Points on a hilly landscape, in no order, each with its height.
A climber steps from a point to whichever of its 5 nearest points has the largest rise for the distance, and stops where none of them is higher. Distance is the straight distance between rows; heights are no part of it.
k_865 height 446: [126 104 138  97 148 115  96  65 127 175 102 158 110  66  65 206 175  93
 100  93]
k_975 height 480: [129 105 133 104 125 140 111 147 107 138 116 165 111 121  86 180 153 134
  81 135]
k_638 height 371: [141 170 142 142 110 161 189 116 151  77 162  83 144 171 143  69  90 103
 134 172]
k_184 height 626: [129 101 142  91 142 120 105  88 121 175 105 173  96  83  66 219 161 112
  97 107]
k_398 height 541: [126 109 128 122 134 121 124 158 132 117 107 130 117 121 107 157 127 136
  91 146]
k_971 height 239: [137 184 126 160 124 146 163 102 117 106 156  83 172 164 177  49  96 113
 178 152]
k_940 height 243: [140 189 149 161 126 172 185 101 131  55 160  83 155 173 151  65  77 100
 142 166]
k_585 height 238: [108  82 129 131  82 174 116 176 147 129 104 197 159 141  94 154 173 130
  86 135]
k_377 height 402: [145 140 142 122 172  94  84  97 110 168  98 150 101  86  95 156 178 129
 143  86]
k_229 height 338: [110  86 121 115  86 169 119 175 120 134 106 185 136 144  98 156 149 140
  87 130]
k_834 height 506: [123 158 125 151 127 114 136 119 141 108 140  91 151 148 163  80  88 117
 138 145]
k_295 height 456: [137 134 139 128 153  92 109 124 113 135 105 116 106 112 140 109 126 159
 161  97]
k_544 height 459: [123 143 133 145 102 170 175 139 165  91 154  97 146 169 139 107  99 111
 110 174]
k_565 height 327: [112  68 133 102  91 178 104 157 130 138  81 217 150 125  92 178 178 129
  69 107]
k_207 height 320: [ 93  58 148  91  79 176 110 165 154 122  90 237 170 124  88 178 182 122
  43 120]
k_679 height 450: [133 169 133 146 124 139 153 122 144 115 150  78 154 155 158  84  84 106
 129 141]
k_332 height 504: [126 120 115 135 124 112 132 157 147 119 135 115 136 137 122 122 105 119
 110 146]
k_745 height 180: [121 179 117 160 140 118 151 102 116 116 161  92 153 156 184  53  99 131
 184 133]
k_925 height 453: [114 125 119 141  87 168 175 160 161 105 153 122 149 170 122 125 102 121
 127 165]
k_121 height 367: [103  93 117 134  81 166 147 193 151 106 135 152 133 166 108 143 126 120
 112 137]
k_621 height 346: [145 123 134 108 149  98  93  79 126 169 106 166 106  70  86 174 166 103
 126  92]
k_687 height 413: [108 111 120 131 105 156 140 185 138 110 132 127 127 133 114 146 124 131
 102 144]
k_917 height 618: [130 131 136 119 154 109  95 125 124 136 104 143 107 109  97 157 137 129
  92 126]
k_146 height 432: [132 170 120 152 120 128 167 119 146 100 144  72 152 159 152  61  96 106
 142 143]
k_177 height 469: [123 149 125 142 118 116 151 114 136 112 142  82 156 149 173  63  90 115
 156 142]
k_531 height 219: [128 162 119 149 146 106 140 108 109 135 156  84 125 154 200  68 112 167
 190 134]
k_989 height 513: [128 146 132 152 109 149 165 129 153 100 157  87 151 162 144  94  89 106
 138 165]
k_22 height 422: [118  92 123 112 132 108  99  82 134 191  95 173 103  66  68 229 163  97
  93  78]
k_577 height 298: [113  54 139  89 107 159 118 122 114 169  91 208 122 125  78 201 189 116
  82  95]
k_867 height 423: [102 109 123 155  84 182 167 182 154 108 144 135 134 175 122 133 109 105
 124 145]
k_158 height 511: [125 147 122 144 138 102 135 112 127 113 148  93 146 146 179  61 105 131
 163 138]
k_861 height 328: [144 135 147 110 154  91  74  77 112 187 112 160 102  60  82 178 178 112
 135  64]
k_301 height 460: [139 137 129 111 173  94  80 107 101 143 104 137 100 101 125 128 167 146
 161  97]
k_367 height 164: [144 132 123 137 163  73 118 106 109 138 148 108 114 127 186  94 118 172
 193 116]
k_442 height 296: [134 175 142 155 105 179 190 118 147  63 156  90 148 176 136  81  92  86
 138 191]
k_334 height 608: [129 133 118 150 120 130 141 131 147 104 138  86 145 140 135  96  95 110
 119 153]
k_328 height 333: [124 181 138 159 125 141 174 106 127 100 149  84 158 163 171  60  91 109
 164 150]
k_921 height 373: [115 103 112 124  90 146 132 176 124 124 122 138 124 144 105 158 117 135
  96 137]
k_54 height 418: [124  66 134  91 110 160 121 130 120 157 102 196 124 103  83 194 167 134
  89 111]
k_713 height 401: [128 126 124 135 132 109 125 138 146 113 116 106 130 127 125 118 113 120
 111 135]
k_456 height 567: [137 143 128 137 146 103 130 127 130 111 132  93 144 133 153  84 104 126
 147 126]
k_641 height 184: [151 178 101 146 145 111 149 106 110 138 182  92 121 152 208  77 119 158
 208 138]
k_589 height 356: [124 150 125 145 137  95 127 117 124 136 159  92 135 134 190  75  99 141
 175 123]
k_186 height 564: [123 137 130 138 115 131 135 148 150 111 138  93 145 146 132 107  92 118
 112 146]
k_840 height 458: [126  91 132 113 112 129 124 160 118 133 103 150 133 117  97 170 134 140
  85 146]
k_901 height 475: [122  95 120 124 101 152 131 177 118 129 123 167 116 126 101 148 137 146
  87 127]
k_24 height 561: [143 125 148 106 156 115  97 114 113 150 106 145 118  79  72 180 163 128
  97 119]
k_418 height 282: [141 192 140 158 116 166 186 101 136  45 160  81 146 182 143  74  93 103
 147 171]
k_469 height 492: [118 139 115 133 146  92 116 117 132 135 127 105 125 133 173  79 107 145
 165 110]
k_744 height 597: [125 100 124 121  99 142 113 161 114 132 114 168 114 116 101 178 152 132
  83 130]
k_157 height 186: [134 181 112 157 126 102 153  97  98 125 172  84 130 146 206  55 108 147
 193 150]
k_4 height 518: [122 137 126 135 151 103 114 130 134 119 120  97 136 118 142 101 117 136
 111 134]
k_952 height 538: [132  80 135  80 133 146 110 102 116 177 111 191  93  96  68 211 152 116
  95 104]
k_922 height 159: [113 127 126 100 149  89  86  66 137 201 114 155 102  52  73 202 166  82
 115  75]
k_974 height 166: [138 201 136 172 121 151 172 102 121  85 152  92 156 161 169  42  95 110
 168 157]
k_481 height 398: [111  72 139  98 110 166 119 145 111 149 108 206 126 125  85 186 171 135
  87 119]
k_524 height 329: [101  60 139  97  91 162 110 153 144 149  76 225 158 126  82 184 192 131
  63  96]
k_890 height 155: [170 186  98 153 158  94 141  87 108 131 207  64 120 142 220  93 105 185
 201 150]
k_422 height 21: [149 135 127 122 170  74 103 116  95 140 146 107  89 111 176 118 130 171
 196 119]
k_685 height 171: [153 166 112 130 162  91 123  95 113 148 198  84 105 135 218  98  99 182
 202 146]
k_951 height 375: [102  86 117 138  86 161 141 190 148 114 114 174 131 142 120 158 146 130
 101 126]
k_293 height 321: [136 121 130 106 156  90  80  63 129 201 125 170 105  64  85 181 172 102
 126  67]
k_412 height 508: [133 108 127 109 143 123 112 140 122 130 108 136 111 101 108 160 135 141
  95 120]
k_292 height 632: [134 131 129 133 137  98 134 132 133 113 130  92 148 116 151  96 101 128
 127 132]
k_33 height 343: [ 98  58 138  88 105 178 116 151 133 151  77 222 147 115  81 188 183 128
  81 106]
k_419 height 510: [119 126 122 131 109 139 142 162 144 118 128 107 130 135 120 138  97 130
 101 147]
k_317 height 237: [106  84 121 124  92 175 122 189 134 123 103 178 139 139  96 165 160 133
  82 108]
k_656 height 124: [160 143 116 120 150  74 127 114 109 151 167  85  98 126 199  90 117 174
 201 129]
k_483 height 505: [118 128 136 129 154  89 110 129 121 122 107 114 131 119 150  89 117 136
 142 118]
k_63 height 438: [141 131 135 119 175  82  99 133 102 134 112 127 100 114 153 112 146 151
 170  91]
k_778 height 503: [122  82 119 109 109 148 116 139 121 143 105 184 115 108  92 191 155 144
  95 133]
k_174 height 295: [ 95  81 129 116  86 174 124 179 144 116  94 208 160 132  85 164 174 134
  76 118]
k_746 height 439: [152 139 141 117 173  88  94 120 102 152 107 131  93 101 147 126 147 148
 176  77]
k_683 height 615: [126 134 129 142 114 145 155 145 151  96 156  86 141 157 133 114  87 115
 112 151]
k_885 height 197: [139 151 128 133 142  87 123 116 114 137 153  93 122 139 181  75 113 155
 190 121]
k_791 height 162: [105  99 114 107 141 101  84  58 138 211 109 178 100  35  72 227 156  85
 100  54]
k_410 height 374: [112 110 113 143  90 164 147 165 170 114 132 124 127 166 121 135 106 129
 109 150]
k_815 height 386: [106 104 113 151  76 176 164 192 159 105 142 130 134 168 113 130 111 117
 110 149]
k_684 height 424: [155 137 134 120 170  92  87 106  96 165 133 128  79 104 146 130 147 151
 172  79]
k_852 height 431: [126 112 116 123 117 132 127 161 139 107 120 136 121 132 107 146 117 125
 101 142]
k_444 height 290: [131 182 133 150 115 156 182 108 140  72 154  75 149 167 151  66  97  99
 141 171]
k_639 height 179: [142 178 114 164 132 124 153 100 109 113 176  74 144 159 189  42 106 133
 189 152]
k_382 height 657: [125 126 127 122 128 118 124 148 125 118 113 107 134 121 121 149 117 142
  90 140]
k_976 height 555: [130 137 129 142 145 105 118 132 133 118 124 103 143 136 150  88 111 133
 154 124]
k_100 height 622: [144  85 126 106 141 124 108 109 112 166 107 167 111  78  73 192 152 126
  88 116]
k_774 height 520: [140 138 132 111 162 103  81 101 123 142 102 137 102  92 103 150 159 139
 129 108]
k_780 height 497: [126  91 133 108 124 143 108 133 105 146 104 170 109 106  75 204 162 137
  91 126]
k_902 height 385: [136 142 108 120 156  94 108 124 113 148 124 104 116 127 157  98 122 146
 182 115]
k_817 height 569: [152 134 128 115 158 106  93 134 119 126 110 118 109 102 110 135 139 132
 123 116]
k_809 height 466: [134 104 133 111 140 133  99 131 108 135 106 156 115  89  91 182 135 142
  90 137]
k_267 height 405: [152 138 136 109 169  95 100 106  94 171 113 141  93  85 125 142 166 140
 156  77]
k_963 height 525: [123 134 126 134 137 113 139 148 141 101 124  87 139 127 143 101 103 128
 120 144]
k_289 height 381: [136 138 132 119 177  89  88 111 112 137 110 124 113 101 122 120 150 142
 145  97]
k_247 height 263: [139 191 138 150 111 183 199 119 132  48 164  94 149 191 134  84  93  93
 148 180]
k_736 height 507: [119 122 131 150 101 171 173 154 163 116 147 108 141 168 132 126 102 101
 117 173]
k_338 height 441: [119 154 129 141 136  98 128 113 121 132 140  83 137 130 182  78 110 138
 167 125]
k_340 height 359: [129 124 129 115 163  88 111 136 121 121 112 109 125 115 127 117 120 131
 146 126]
k_936 height 306: [142 172 148 147  94 189 181 127 160  86 157  96 150 187 131 108  91  99
 124 175]

Call two points neighbours if one is among the 5 nearest of the other. Go from one point of each pair to the other, from neighbour to neighbour, staying as high as possible. Name the lowest point that can't be avoided.
k_382, k_292 -> k_419
k_744, k_683 -> k_780
k_683, k_292 -> k_963
k_917, k_184 -> k_24

For each start below, name the point where the climber stops.
k_890 -> k_292
k_524 -> k_744
k_639 -> k_292
k_157 -> k_292
